Points on a hilly landscape, in no order, each with its height.
A ball rolls from a point to the lowest of its 4 nearest points, and stops where none of them is lower. Distance is the straight distance between rows; heights are no part of it.
gepor: [110 107  91 143 135 166  96 121 127  90  84 121 178 149 142 133  94 155
 123 133  99 117 130 121 127 120 138 115 150 139 151 132 117 133 127 119
  90 145 131 118 126 125  67 162 148  92 116 135  93 120 120  70 113 118
 103 133 139  81 158 136 141 133]  h=331
Vigam: [122  92 166 131 129 120 138 102 134 170 165 160  76 112 109 180 132  94
 142 136 146 121 122  98 160 128 133 159 119 131 115 102 124 131 136 122
 160 131 101 120 134 131 160  85  91 169 149  94 175 159 143 188 150 143
 150 106 136 150 102 143 114 119]  h=419
zuzi: [104 131 127 126 123 120 100 162 122  89 104 112 143 140 119 142 134 171
  56  94 116 116 143 103  86 144 134 147 146 142 132 122 136 116 137 168
 115 128 154 150 142 147  79 163 160  99 128 155  84 140 110  79 152 119
 107  98  90 142 163 148 122 152]  h=363
Devep: [ 99 148 148 113 119 105 137 158 125 122 136 133  74 108 132 141 148 152
 107  97 148 109 113 100 125 172 130 138 113 133 111 106 138 105 113 169
 184 109 128 120 133 134 161 105 102 144 142 110 162 137 139 165 150 136
 127 111 107 133 113 166  96 131]  h=241
tepo: [104 147 148  99 117  83 113 154 145 139 140 133 100  93 101 178 153 129
 105  84 154 132 119 134 119 133 175 153 114 146  97 140 141  92 119 163
 181 132 128 155 143 138 162 118 114 123 140 141 157 180 119  98 133 142
 140  83  98 153 122 164 125 155]  h=291
nus: [137 109 126 104 119 110 129 133 126 164 127 131 109 123 101 187 159 127
 112  98 145 126 142 132 125 129 140 159 114 115 105 112 131 108 122 133
 175 164 131 141 126 144 152 123 124 125 120 137 126 139 131  99 135 120
 133 117 110 150 105 148 146 156]  h=339
zagak: [150 100 174 117 130 107 145 116 106 138 132 130  66  94  99 176 146 109
 148 112 141 136 104 124 146 125 143 194 103 144  92 103 122  99 120 128
 165 135 118 132 149 122 168 106  92 154 137 113 161 164 143 148 159 137
 146 107 106 179 116 144 118 160]  h=458
Gos: [ 97 115 162 156 161 119 105 137 146  74 114 144  79 138 196  83 143 108
 110 139 139  87  87 104 151 202 116  72 160 190 169  75 136 160 104 154
 123  93 122 102 127 101 101 111 103 191 142  86 178 103 149 194 166 136
 112 104 114  53 114 150  59  94]  h=262
Gefi: [104 144 160 135 120 120 150 121 122 142 148 118  93 132 142 138 132 132
 124 136 137 123 122 143 158 146 122 136 128 131 118 106 128 125 137 127
 125 127 107  99 148 128 156 118 115 132 126 106 162 145 136 185 117 138
 134 119 132 151 111 156 116 122]  h=361
tulo: [119 154 111 120 128 153 129 154  98 117  88 141 154 145 117  91 102 146
  85 133 151 127 146 142 119 134 132 128 143 100 126 142 146 109 130 144
 127 101 136 107 140 154 156 125 135  84 110 139 125 107 141  86 108 146
 143 151 105 150 148 115 139 159]  h=399
doban: [130 151 144 152 151 152 161 110 120 125 142 149 137 136 145  41 125 120
 179 167 117 125 131 156 150 110 121  93 115  64 146 139 137 171 120 107
 116  79  87  95 122 119 156 108 106 137 121 124 141  98 134 162 107 144
 129 156 145 109 135 113 104 101]  h=436
fosis: [ 98  62 165 183 132 119 132  69 126 113 151 115  78  93 153 145 133  89
 136 136 123  73  96  79 198 144 125  97 134 215 117  91  89 175 117 133
 120 133 111 139 110  90 113 156 106 187 156  85 166 132 137 217 143 124
 117 136 158  67  72 143 121 113]  h=761
bur: [ 93 100 158 153 128 124 128 112 140  97 126 128  92 132 159 101 136 103
 116 125 119 103 104 105 173 163  99 107 139 167 144  74 120 161 106 126
 119 123 111 103 112 103 114 110 123 185 162  94 151 109 122 211 142 128
 107 125 156  58 113 120 110  91]  h=378
Pasip: [133 168  99 127 149 152 151 164 119  98 107 123 156 150 132  74 124 154
 138 175 125 134 112 163  90 113 114  84 143  98 172 150 145 119 117 102
  96  95 128 114 130 130 132 114 146 103 108 129 103  70 139 102  88 144
 109 159 148  87 140  82 124 108]  h=248
kom: [138 103 163 145 112 145 159  77 145 170 154 131 102 140 116 121 127  98
 156 157 119 116 135 111 169 116 105 124 107 114 104 136 117 163 122 116
 120 127 105 115 125 114 139 131 128 152 137  83 135 159 136 169 111 143
 146 135 151 138 113 113 121 132]  h=565
gak: [124 129 127 127 130 131 116 133 121 127 103 143 152 130 109 123 132 148
 125 151 122 131 138 155 124 134 116 140 121 102 121 120 130  99 121 141
 127 145 121 106 124 145 149 121 135 116 122 137 125 126 136 106 129 138
 113 138 123 129 120 154 132 144]  h=487
fege: [174 141  91  97 102 162 134 147 101 192 139  98 129 141  80 161 132 128
 140 139 144 175 133 179 111  82 125 175  93  72 104 152 154  95 167 144
 150 171 126 164 136 150 150 143 181  76 130 153 101 104 130  35 110 184
 168 110  92 216 140 113 168 154]  h=461
Resu: [151 168 115  90 114 105 147 150 119 193 177 124  83 124 112 156 142 170
 122 109 198 152 124 162  99 128 126 196  96 104  88 157 171  97 144 173
 180 123 110 120 165 170 218  96 143 143 145 142 177 129 143 109 112 161
 179 101  86 195 129 121 162 132]  h=360
keko: [ 84 112 131 123 128  99 103 136 113  81 114 110 103 132 124 159 144 148
  89 107 113  88 132  77 132 170 155 142 154 169 119 112 120 102 125 139
 138 124 149 135 116 129 110 151 132 105 124 131 105 158 108 109 157 107
 114 101 110 119 150 153 146 131]  h=413
zano: [139  92 122 168 145  87 125  95 132 109 127 132 129 130 174 110 118  98
 143 147 116  97 118 104 185 155 113  94 148 175 153 104  94 178 120 107
  87 144 122 119 121 115  70 137 100 149 141  97 147 110 116 191 142 125
  99 134 151  46 110 136 120  85]  h=575
tis: [156 126  91 121 107 181 120  76 138 138 122 106 174 135 112 133 112 133
 158 165 113 150 153 157 143 103 127 119 108  96 141 176 116 146 158  74
  88 142 141 129  96 113 105 146 133  97 109 134 101 113 121  90 114 123
 139 149 142 151 134  86 143 153]  h=743
kab: [154 149 125 125 126 159 166  93 142 122 125 123 168 144 144  77 111  96
 185 193 100 141 137 158 134  98 123 107 132  80 171 158 106 168 126  71
  63 106 144 108 102 106 130 117 130 135  97 119  90 100 109 157  87 135
 122 170 152 124  96  87 131 131]  h=184
mive: [119 110  89 160 134 140 111 109 127  89 124 128 176 130 177 121 105 113
 123 150 114 113 133 116 130 126 118  80 177 167 169 124 112 165 114 107
  70 113 104 130 126 122  31 159 122 133 106 117 106 132  92 131 120  92
  92 132 148  43 159 128 140 111]  h=453
tuk: [120 137 140  91 144  37 110 163 152 148 166 162  71  79 115 173 154 166
  71  23 137 120 119  91  56 137 120 159 103 156 121 116 150  48 117 146
 209 107 151 178 146 141 174 120  93 148 143 163 130 162 152  77 163 103
 149  79  73 152 135 163 121 128]  h=383
miz: [151 133 147  97 112 101 140 137 122 213 130 135  90  71  81 227 133 119
 122  84 156 161 140 147  95 123 148 164  87 111  61 114 143  74 130 134
 199 150 134 159 137 124 185 126 126 123 156 121 109 159 158  82 131 130
 139 106 122 192  88 145 125 155]  h=367
Lov: [111 157  88  92  95 144  97 174  87 114 117 116 140 150  62 126 128 181
  86  98 108 140 155 126  97 121 156 180 137 122 131 135 149  75 152 177
 122 135 160 158 158 128 130 143 189  85 109 161  84 118 113  43 137 130
 129 112 101 169 173 123 139 170]  h=318
Nup: [ 98 140 131 112 133 123 159 135 132 129 119 144 105 142 142 112 150 139
 127 108 155 118 113 131 110 135 119 123 129  93 113 116 139 107 130 145
 140 109 107 106 151 122 172 103 107 137 138 134 142 136 136 163 153 141
 135 128 115 141 130 135 109 109]  h=354
Paf: [170 140 125 115 117 151 165 100 125 178 147 132 132 124 103 109 133 106
 165 168 149 158 122 149 133  93 113 135 102  51  91 158 142 129 147 121
 129 141  78 135 150 149 177  89 128 106 125 127 146 122 146 130 112 133
 164 143 112 181 109 113 147 118]  h=517
Neno: [130 132 141  93 134  84 104 173 126 120 119 130  99 109 113 180 148 164
  48  44 113 117 123 118  84 147 136 168 104 149 119 145 146  52 116 151
 196 126 148 183 141 175 143 110 119 109 142 161 113 169 116  72 158 113
 131  90  95 180 152 157 109 143]  h=374
Rerik: [149 146 141  92 122 111 121 171 150 190 137 119  68  83  95 150 142 155
  84  44 155 132 125 136  78 120 147 157  94 138  99 154 164  85 151 178
 203 128 136 150 148 154 188  83 105 124 153 166 132 142 147 104 129 132
 166  90 113 175 129 149 117 152]  h=322
muden: [114 156 128 144 135 139 142 131 134  72 117 153 144 139 193  39 117 135
 148 174 128 108 138 158 154 125 110  90 138 139 161 118 124 151  99 107
  95  65 107  73 122 108 129 116 125 191 133 116 161  98 133 182 108 104
 104 159 131  53 128 109  71  70]  h=452
Vevi: [101 136 145 105 131 105 112 150 120  91 112 160 109 120 130 106 147 156
  82  94 113  83 110 120 114 154 139 164 131 129 160 126 137  84 118 157
 163 106 102 109 130 177 143 121 122 110 134 138 131 137 128 122 165 118
 123 113 100 132 139 165 111 122]  h=83
Zes: [ 98 149 159 124 134 118 135 150 124  92 121 164  96 128 162  81 139 146
  91 120 145  92 112 123 135 166 123 113 113 131 153 103 129 128 105 152
 157  83 110  88 157 126 155 107 110 128 138 129 171 141 148 178 147 113
 114 143 102 107 135 150  93 119]  h=268
mizu: [106 103  90 140 112 144  88 137 117 113  77  93 163 152 132 146 110 147
  77  73 118 116 133  96 116 148 131 137 159 140 126 121  98 127 104 127
 100 181 167 147 118 126  73 223 167  92 115 152  82 126 115  64 160 112
 116 108 127 111 161 136 171 156]  h=418
dogog: [118 112  79 148 142 130  84 140 138  77  90 113 187 147 147 135  92 130
  80 132 118 107 125 106 110 137 141  97 176 177 152 111 120 164  96 128
  88 145 162 117 111 134   4 179 146 104 110 170  96 129 104 102 134 100
 129 124 163  60 176 136 169 129]  h=218
Tedis: [157  75 133 153 126 139 101  78 158 128 144 117 148 144 154 127  93  77
 137 144 106 105 123  82 181 106 135  83 159 191 157 135  82 173 140  85
  83 132 159 155 101  96  73 154 119 148 119 100 102 152  80 147 121  95
 109 133 172  68 132 132 173 124]  h=195
Libom: [166 185  97 126 126 154 158 116 127 155 145 121 178 127  81  84 123 120
 187 157 131 178 143 164 110  96 127 128 105  58 127 166 144 134 142 112
 103 119 119 123 102 141 166 117 157  97 102 119 103  90 156 114 101 168
 151 164 122 177 135  68 131 132]  h=532
vebeg: [ 80 164 153 127 160 115 136 166 141  60 130 163 114 125 209  36 163 143
 120 137 151  91 109 142 120 146  99  85 121 137 177 106 151 154  94 157
 102  58  89  39 142 104 153  95 118 165 143 103 182  84 144 221 135 134
 114 152 127  72 131 128  75  97]  h=467
nusir: [113  67 105 136 116 151 108  83 123 115 139 136 131 132 118 190  97 111
 124 153  95 125 136  84 156 136 148 110 143 145 119 122  86 161 137 113
 106 188 136 154  97 109  85 165 135 140 123 116 123 125 121 132 118 113
 110 121 169  98 145 115 153 139]  h=828
dar: [144 173 119  92 137 104 143 178 112 119 120 109 103 140 122 107 164 176
  88  87 141 120 108 129  74 131 129 155 102 117 142 138 128  92 132 178
 138 110 113 142 147 166 180 101 122  90 139 155 136 142 147  87 143 113
 140 120 107 155 128 160 115 138]  h=269
Folir: [139 133 128 114 110 139 122 148 138 175 124 118 118 120  57 191 127 109
 151 125 157 176 177 147 125 103 144 162  67  82  75 151 145  97 149 132
 158 170 134 171 136 156 154 150 164 128 126 132 113 121 151  72 129 141
 168 116 141 207 126 123 141 169]  h=471
tavu: [146  98  82 133 155 167 103  96 129 132 123  92 177 137 110 172  87 118
 144 130  99 137 148 117 152 108 124 111 128 160 120 121 103 126 139 100
 110 159 161 136 121  98  87 195 135  96 102 132  78 141 104  81 104  85
 103 138 149 113 164 124 178 153]  h=526
boso: [115  87 147  99 117  87 116 151 116 140 124 125 113 115  90 208 135 156
  89  72 139 140 151 110  90 123 144 164 109 141  93 126 136  42 127 143
 159 149 168 173 144 149 149 121 141 107 139 131 114 141 131  69 151 118
 137  77 107 181 117 138 150 160]  h=380
boge: [159 106 112 123 108 110 139 129 122 205 124 131 111  83  51 203  94  93
 162 126 130 164 159 141 131  93 150 179  86  99  88 146 141  91 168 136
 157 194 149 162 127 123 182 149 157  99 121 130  88 156 128  78 146 153
 143 103 103 216 108 127 144 163]  h=410
Vikov: [119  90 122 146 121 147 109  99 131 154 117 118 145 137  82 167 102  99
 175 154 109 145 159  92 182 114 133 161 126 123  92 137  80 131 157 117
 108 180 144 191 116 115 100 180 154 109 110  98  67 147 126  76 119 114
 123 132 161 148 134  83 194 161]  h=109
ged: [127  99  94 150 117 157  97 117 116 145 114  96 172 137  51 190 109 119
 115 148  91 186 150 130 111  96 152 140 125 129  99 143 104  88 157 141
 107 183 160 183 139 129  96 186 160  72 119 144  64 122 127  36 131 115
 108 145 125 181 149 118 177 151]  h=334
detib: [106 132 161 156 106 140 156 127 112 129 129 153 106 134 155  93 125  98
 150 156 122 123 121 147 148 146 121 126 126  92 129 120 136 149 121 114
 128  84  95  78 132 114 164  73  99 175 152 117 183 148 150 219 117 137
 142 132 140 133 114 122  99 113]  h=442
lir: [130 148 136 144 126 135 142 110 137 100 143 140 139 144 160  87 127 124
 146 155 122 105 133 137 152 149 110  90 154 120 145 128 130 179 124 105
  88 111 111  89 117 131 130 133 121 146 118 106 143 109 132 179 121 115
 123 134 161  77 124 118 102  86]  h=531
Rukil: [112  67 145 123  97 108 113 104 130 171 134 116 114 103 108 212 122 104
 136  83 120 135 147  76 167 125 146 159 121 149  99  91 133  95 102 111
 155 143 140 169 129 111 118 149 107 119 134 120 107 149 127 122 139 118
 126 103 124 168 124 126 135 128]  h=345
Vezi: [132 179 114 134 156 143 125 152 154  98 116 142 184 153 185  46 113 119
 140 168 111 117 124 170 121 115 113  68 156 124 185 150 126 162 110 107
  73  59 110  84 112 130 113 112 124 164 110 131 142  86 141 178 106 108
  93 150 152  39 134 113 108  85]  h=468
Bepe: [137 154 142 121 101 152 164 106 121 156 157 130  92 125 129 107 150 133
 155 165 132 141 145 158 136  84 110 126 123  66 127 140 117 136 153 115
 130 134 103 107 131 120 189  93 129 139 114 115 147 115 128 167 109 170
 156 145 142 177 118 124 128 130]  h=546
Kosu: [142 145 118 111 112 137 139 136 121 181 141 105 106 102 114 160 136 139
 150 139 168 136 140 170 113 116 125 177  95  90  90 143 137 105 150 138
 155 139 121 130 138 142 187 109 126 123 114 126 120 150 125 108 110 139
 163 131  94 180 122 131 140 155]  h=421
kepod: [157 148 127  92 128 105 134 159 125 159 156 118 108 123 100 138 125 183
  65  87 135 137 152 132  77 114 159 176 103 122 128 142 152  55 130 177
 168 132 145 169 173 179 160 106 143 119 138 152 107 131 142  77 130 137
 151 112  83 193 142 141 139 153]  h=350
peku: [181  88  99 149 123 147 116  63 165 133 144  89 194 126 131 135  72  94
 165 152  93 134 154  92 153 100 156  83 130 148 146 121  85 182 143  74
  61 153 171 178 103 120  32 177 117 130 124 135 104 114  71 135  96 125
 106 162 194 104 155 104 168 143]  h=924
Lozu: [178 120 108 160 143 157 131  93 158  95 106 127 169 149 165  90  99 108
 137 176  98 147 129 152 134 110 134  82 156 142 161 152 108 180 108  72
  94  99 149 128  89 143  57 162 129 152 120 123 110 113  95 170 109 101
 102 156 186  61 137 102 118 111]  h=576
zoso: [135 116 114 129 132 150 126 115 115 112 116 138 166 166 145  98 124 156
 148 137 113 114 148 118 119 126 121 109 139 132 149 146 113 140 121  95
  93 137 138 118 112 123 107 153 150  98 100 165  97 132 104 111 113 127
  96 153 133 105 127  97 147 109]  h=464
Sebuk: [120 102 116 139 131 136 119 122 104 129  93 115 137 123 116 186 130 134
 136 137 129 145 137 108 123 145 152 126 141 147 104 115 124 102 132 134
 124 155 133 143 135 115 116 156 128 102 110 141 117 148 124  72 155 125
 117 116 138 138 133 138 155 141]  h=227
Zef: [104 142 124 130 148 134 137 142 120  64 129 145 148 140 186  61 131 143
 128 160 139 105 129 164 120 149 117  78 151 148 160 122 145 163  84 149
 112  78 117  87 127 135 116 110 112 140 123 119 138 102 129 164 106 115
 103 146 126  74 139 145  99  84]  h=420
Pazak: [155 183  94 107 126 150 131 174 110 106 104 115 150 157 101  79 138 187
  97 138 117 162 118 173  95 128 138 129 128  97 131 149 149 108 132 147
 103 137 137 129 132 129 153 133 180  63 103 177 104 105 145  78  92 157
 125 142 105 165 156 106 128 144]  h=426
mur: [134 188 135 103 128 139 145 180 106 140 131 128 125 134  89  97 149 182
 113 133 165 148 143 153 109 117 131 174  95  72 138 162 172 113 150 165
 153 124 132 127 128 159 160  96 147  87 129 156 101  97 139  93 100 156
 156 125  91 190 160 129 135 135]  h=246
Dob: [ 86  79 174 137 101  84 104 138 134 129 128 131  85 109 114 169 166 100
 113  77 128 106 101  93 134 155 142 143 154 184 105  88 115  90 121 138
 167 132 124 120 117 121 106 149  90 138 137 137 160 158 118 148 175 113
 120  86 105 122 104 163 127 135]  h=165
Vizu: [126  79 168 155 131 125 109 103 114 107 152 122 105 124 123 139 134  86
 143 137 111 101 107  86 168 146 112 134 139 160 119  82 106 147 120 104
 104 123 111 134 124  90 100 152 100 156 133  98 151 152 141 172 163  97
 113 124 159 116  92 145 105 135]  h=588
Kirem: [150 140  71 165 139 154 114 120 137  65  94 137 220 153 160  95  93 116
  94 123 100 144 125 119 112 131 116  76 175 174 186 133 113 173  88 112
  53 123 149 119  97 115  55 145 149 126 102 141  96 102  85 114 119 116
  89 161 134  25 157 137 141  86]  h=529
Sug: [118 148 139 118 122 115 177 125 124 154 152 149  95 100 134 120 144 119
 173 143 158 128  99 151 142 119 134 153  91  97 111 126 136 141 148 138
 175 104  96 106 144 154 195  74  99 148 125 136 180 125 151 196 150 161
 178 111 123 164 109 143 110 127]  h=491
fivo: [159 165 109  91 104 169 125 185 105 111 102 107 133 138  76 112 116 149
  85 127 102 166 134 126  79 119 120 166 131  94 117 153 159  71 163 174
 117 149 176 142 158 145 137 133 186 103 124 171  74 109 141  27 111 147
 134 132  91 194 158  98 136 161]  h=365
manof: [126 137 132 125 139 146 158 104 170 129 165 133 139 129 162  82 122 104
 184 175 107 127 138 144 159 104 114  85 134 103 159 159 115 196 128  60
 102 100 122 116 122 113 113  94 105 167 123 109 155 117 144 170 121 145
 104 167 151 116 120  93 103  87]  h=451
Bilof: [159 173 121 129 125 149 146 130 123 139 125 136 159 147 116 100 135 124
 159 167 129 127 155 153 115  97 120 101 119  81 143 151 130 160 116  86
 102 145 125 104 152 123 140 114 126 112 127 119 135 111 134 131  93 134
 113 174 145 138 139  70 134 135]  h=466
Mol: [148 187 131  85 140 107 143 171 155 143 112 143 124 128 141 110 164 180
  80  67 154 114 124 161  94 159 124 179 105  82 136 166 141 104 112 195
 166 109 150 111 136 152 196  59 126 130 151 145 166 137 148 108 116 137
 169  96  96 179 165 151 108 148]  h=391
bot: [149 141  95 155 133 162 159 153 151  82 119 144 219 138 182  56  92 111
 164 166 116 142 113 164 132  81 116  73 156 131 181 162 120 165  98  79
  64  96 121 101  89 119 100 128 137 140 112 140 122  84  89 133 105 107
  93 160 171  38 164  76 106  90]  h=496
pulu: [ 91  62 160 142 120  88 137 100 131 160 152 137  62 113 109 160 154  60
 131 127 129 100 114  98 169 130 121 145 145 168  97  92 106 122 116 119
 164 164 108 136 111  97 110 124  87 146 146  95 162 147 132 187 173 127
 116 114 134 137  90 147 124 130]  h=319
tugav: [104 151 162 115 123 103 170 162 118 144 133 121 101 153 160 104 163 135
 135 122 163 103  92 146 113 149 117 144 111  75 127 135 148 124 109 165
 161  76  95  80 152 125 181  48  90 150 125 137 198 139 123 180 128 141
 135 133 125 148 104 150 101 126]  h=450
mir: [151 158 133  86 118 117 144 150 128 219 193 124  74  92  95 201 138 151
 139  89 190 150 123 172  97 130 117 176  68 100  78 158 164 122 155 167
 198 131 111 152 154 142 214  96 108 138 160 146 160 131 154 117  90 145
 195  99 105 183 101 145 139 144]  h=344
vaf: [102 116 148 147 156 124 102 140 127  92 111 140 138 135 178 108 110 109
 118 132 120  93 113 136 133 155 122 104 144 175 143  97 124 134  94 151
 131 111 130  92 120  99  99 139 115 141 148 123 132 114 113 159 114 116
 102 140 144  52 114 145  98  99]  h=506
vav: [157 142 159 111 112  73 116 145 127 235 166 129  80  94  86 190 128 123
 152  81 159 152 139 140 119 106 130 171  71 112  77 129 163  96 147 147
 220 134 111 187 154 139 196  93  95 125 159 132 164 145 152 113 133 156
 188  95 102 211  89 140 129 148]  h=352
pes: [105  86 166 104 122  86 116 122 126 138 114 122  86 109 126 200 148 122
 113  82 140 142 134 107 145 130 143 151 147 148 109  94 129  94 129 164
 175 127 147 145 124 131 136 143 118 111 139 121 140 173 133 119 175  98
 115  83  99 148 118 153 129 133]  h=238
tapo: [139 185  68 121 122 172 105 176  99 110  87 115 164 152 105  92 137 184
 100 141 114 131 128 127  77 123 144 130 144 120 167 141 133  84 150 136
 101 134 142 140 120 166 112 153 183  79 110 134  87 110 126  47 101 139
 110 143 104 139 156 115 164 145]  h=369
futo: [118  90 148 111 138 122 114 122 107 157 131 117 120 120  97 189 126 103
 162 127 133 136 142  94 153 115 129 144 132 136 103  97 102 107 134 101
 153 182 118 149 135 113 140 145 123 119 155 114 131 146 144 154 161 131
 137 100 135 157  97 119 129 156]  h=485
Zuz: [162 108 108 114 123 165 118 139 103 184 128 106 145 123  86 187 108 115
 130 132 140 179 146 121 113 100 146 175  97 111  85 163 140  97 155 133
 136 197 132 148 119 109 127 165 152  84 117 129  66 131 128  23 127 147
 137 118  98 202 142 114 152 174]  h=343
mutet: [149 189 102 108 120 178 153 159 109 149 137 111 149 148 106  97 130 164
 137 151 128 175 127 186  77  99 110 152 115  56 124 164 164 103 164 123
 116 141 112 112 144 147 152 103 184  61  95 150 121  92 145  91  87 162
 142 152 120 169 136  86 139 137]  h=393
zefa: [ 87  98 182 142 132  91 145  97 115 144 164 138  88  96 133 142 144  74
 166 162 119 118 111 118 181 113 107 113 138 150  82 109 121 142 160 128
 164 110 109 127 144 104 149  85  95 174 120  89 184 154 133 222 145 132
 151 128 137 157 105 146 103 102]  h=423
novop: [149 138 163 116 104 137 156 113 114 159 128 132 116 135  99 163 126  98
 158 162 128 138 147 131 159 104 125 162 120  91  89 150 120 135 165 121
 135 172 134 136 130 127 142 142 150 110 122 132 124 152 145 117 141 137
 144 134 131 192 120 108 152 129]  h=661
bub: [161 145 142 153 158 162 139  80 171 123 151 125 182 147 179  78  83  71
 202 151 114 130 136 137 146 101  99  87 135 102 161 139 108 212 129  45
  78 111 117 118 116 119 115 112 106 164 133 107 141 101 108 177  82 125
 117 178 187 110  95  67 113 110]  h=472
sos: [104  96 176 157 119 118 152  88 126 132 157 149 123  95 154 104 134  94
 166 162 112 102 125 107 200 136  96 108 108 121 117 122 119 181 134  93
 122  91  98 110 121 111 142  95  85 171 156  87 156 140 149 227 113 134
 121 149 141 100 100 133 103  82]  h=462
sozut: [ 91 121 132 146 130 108 113  84 125 123 103 136 146 139 128 137 108 121
 121 134  92 123 132 111 154 150 125 115 167 158 142  81 122 137 127 121
 108 135 120 136 124 119 118 146 137 120 120 108 116 146 134 131 133 109
 103 129 153 100 130 134 132 140]  h=479
Fot: [174  98 122 144 132 168 137  70 157 129 160 114 164 154 149 108  95  99
 170 173  93 127 137 124 172 117 110  94 118 125 160 138 103 183 138  52
 103 113 146 128  89 112  63 139 122 145 146 119 106 116  94 169  65 109
 113 179 193  75 120  94 148 109]  h=781
zabem: [ 85  98 127 160 152 109 100 140 150  74 124 148 135 123 156 111 147 113
  85  98 122  95 104 101 125 166 137 117 171 188 143  94 119 138 102 167
 108 120 134 139 127 116  92 160 128 155 143 116 144 146 118 168 165 117
 103 101 119  73 121 156 148 108]  h=409
bulin: [123  99  92 160 146 128  97 118 139  76 111 100 163 136 171 123 107 104
  82 119 117 114 105 107 117 142 144  64 181 206 151 101 115 173 121 123
  74 132 146 108  96 111  26 194 143 166 140 136  96 120 104 128 143  79
  98 143 175  29 147 150 132 104]  h=316
vak: [119 127 115 151 130 128 115 136 133  70 117 134 166 167 179  87 130 147
  97 128 121 109 136 101 118 182 127 101 167 162 164 121 129 138 103 137
 128 117 140  93 139 122  92 144 147 119 117 129 116 135 114 119 129 112
 107 116 116  84 144 156 120 129]  h=342
gemet: [124  87 154 102 118  81 116 151 138 176 149 144  73  81  98 206 146 117
 128  74 169 161 123 109 100 122 149 161  88 122  67 116 128  78 139 118
 215 137 121 182 123 114 162 115  95 141 166 128 139 146 133  95 166 130
 163  97  93 183  77 139 107 144]  h=366
mudo: [185 211  71 109 139 159 147 162 116 100  89 112 165 157 101  37 146 190
 107 162 114 152 112 178  71 112 115 113 147  81 162 178 152 111 138 166
  83 106 129 122 146 154 128 123 176  63  93 155  88  90 153  41  67 148
 127 167  76 156 152  78 120 146]  h=470
ralir: [ 99 113 139  91 123  62 109 145 144 105 132 148  79 107 141 161 171 146
  66  66 129 103 107  91 109 155 129 137 114 173 144 120 146  90 101 158
 204 133 146 131 141 141 129 118 100 140 142 137 147 149 124 131 169 116
 135  85  94 149 133 166 122 128]  h=208
fosup: [150 173 134 115 118 106 152 156 132 209 158 123  92  97 121 119 171 164
 145 105 208 138 112 144 107  98 126 146  90  64  92 154 168 113 128 154
 172 116  85 124 154 167 213  75  83 154 123 136 194 144 138 149 109 168
 188  97  92 168 103 124 131 142]  h=362
rapam: [142 145  87 146 140 153 145 148 145  74  94 130 212 143 188  76  99 150
 138 149 120 151 131 157 103 115 106  69 174 164 185 137 112 151  84  89
  88 103 142  94  91 115  30 162 154 144 115 166  92 108  95 137 117 100
 104 141 173  33 141 123  94  84]  h=516
sal: [105 182 138 122 147 131 151 124 116  74 111 146 129 134 169  67 141 163
 151 150 125 118 138 154 115 119 118  93 141  88 147 117 135 126 119 142
 114 109 113  75 131 133 153  98 135 121 121 116 132  91 132 169 113 145
 122 159 131  96 136 112  89  98]  h=353
Taki: [ 76 125 167 124 152 103 125 141 111  88 130 139  77 125 156  90 155 136
 102 135 132  88 105 110 137 183 122 116 118 150 149 111 149 155 131 148
 155 110 109  94 128 111 148  99 114 167 130 100 189 132 138 184 149 148
 122 153 134  72 118 156  93 105]  h=143
Mamid: [ 86  89 146 160 146  89  85 136 139  66 134 148  53 116 187 107 158  95
  86  95 126  87  88 106 151 195 148 115 153 225 141  66 120 146 130 157
 103  89 119 120 115  99  96 103 118 183 130 105 180 147 136 197 188 121
 105 101 114  59 114 164  85  82]  h=333
mema: [123 163 155 113 125 114 151 137 121 161 148 113  95 121 121 140 155 158
 128 114 196 143 129 153 103 147 100 170 111  85  95 125 148 102 125 164
 175 129 116 118 150 144 206  73 101 110 127 160 185 145 145 126 146 152
 174 110 113 156 126 151 106 128]  h=400
Sopu: [150 127 114 135 127 154 129  69 149 132 142 124 152 152 132 117  99 117
 193 155 102 143 134 151 156  85 130 108 115  94 145 167 103 186 147  60
  83 130 124 129 107 113 102 123 121 120 114 107 102  97 133 150 126 137
 147 147 166 107 122  89 153 135]  h=656
medef: [128 106  77 157 155 134 112 101 136  90 104 118 198 134 133 156  75 112
 126 125 122 131 117 112 147 125 131 106 166 162 138 119 108 160 132  98
  90 161 162 133  97 136  30 195 142 132 101 157 101 113  96  90 112  99
  91 144 149  65 146 129 174 111]  h=424
muton: [112  95 158 164 117 116  92 125 127 105 110 157 109 125 155 125 144 119
 132 121 108  93 108  79 139 161 144 103 159 193 134  93 113 153 108 144
 131 112 121 126 125 111  95 144 115 148 147  89 157 143 130 166 147 106
 125 110 129  82 121 166 116 126]  h=486
mesok: [173 138 118 139 113 177 145 100 117 168 147 102 160 162  65 134 139 114
 182 174  92 175 148 159 111  90 120 152 111  65 116 165 120 138 160  95
  88 168 134 157 138 127 128 128 175  96 126 127  90  85 124  84 114 149
 133 164 118 193 116  85 146 124]  h=709
kebat: [129 109  98 113 128 139 111 132 117 141 112 119 144 146  65 182 112 134
 119  96 107 157 162 124 116 109 140 161 122 139 103 139 139  83 154 127
 129 175 158 171 131 145 117 193 176 105 118 141  66 132 125  46 141 121
 125 119  97 181 134 124 172 180]  h=240
tazol: [137  85 130 174 128 116 115  57 151 127 129 113 145 108 154 109 104  94
 173 167 100 120 126  95 185 109 134  70 134 159 134 110  98 205 113  82
  83 132 153 145 103  98  83 142 105 176 152  99 133 122  88 185 119  96
  96 143 181  70 118 111 124 117]  h=856
vepun: [105 125 107 137 144 143  99 122 129  85 103 134 144 139 144 105 101 138
 117 108 119 121 109 115 124 168 121  99 164 177 153 122 113 144 108 115
  90 131 144 117 121 133  72 151 142 116 129 150  82 142 104 112 130 113
 111 149 156  88 145 150 143 115]  h=216

Where does a ball stop that starts at each point below?
Paf => Dob
novop => Dob
Pazak => Sebuk

Call two points neighbours if one is among the 4 nearest of the other. Go from one point of each pair to the other, from neighbour to neighbour, staying as low as possible. Name the highest point that can't be avoided.
vepun / Taki => zabem
Vevi / Sebuk => nus
Dob / Vevi => ralir
Taki / Dob => Devep
kab / Pasip => manof
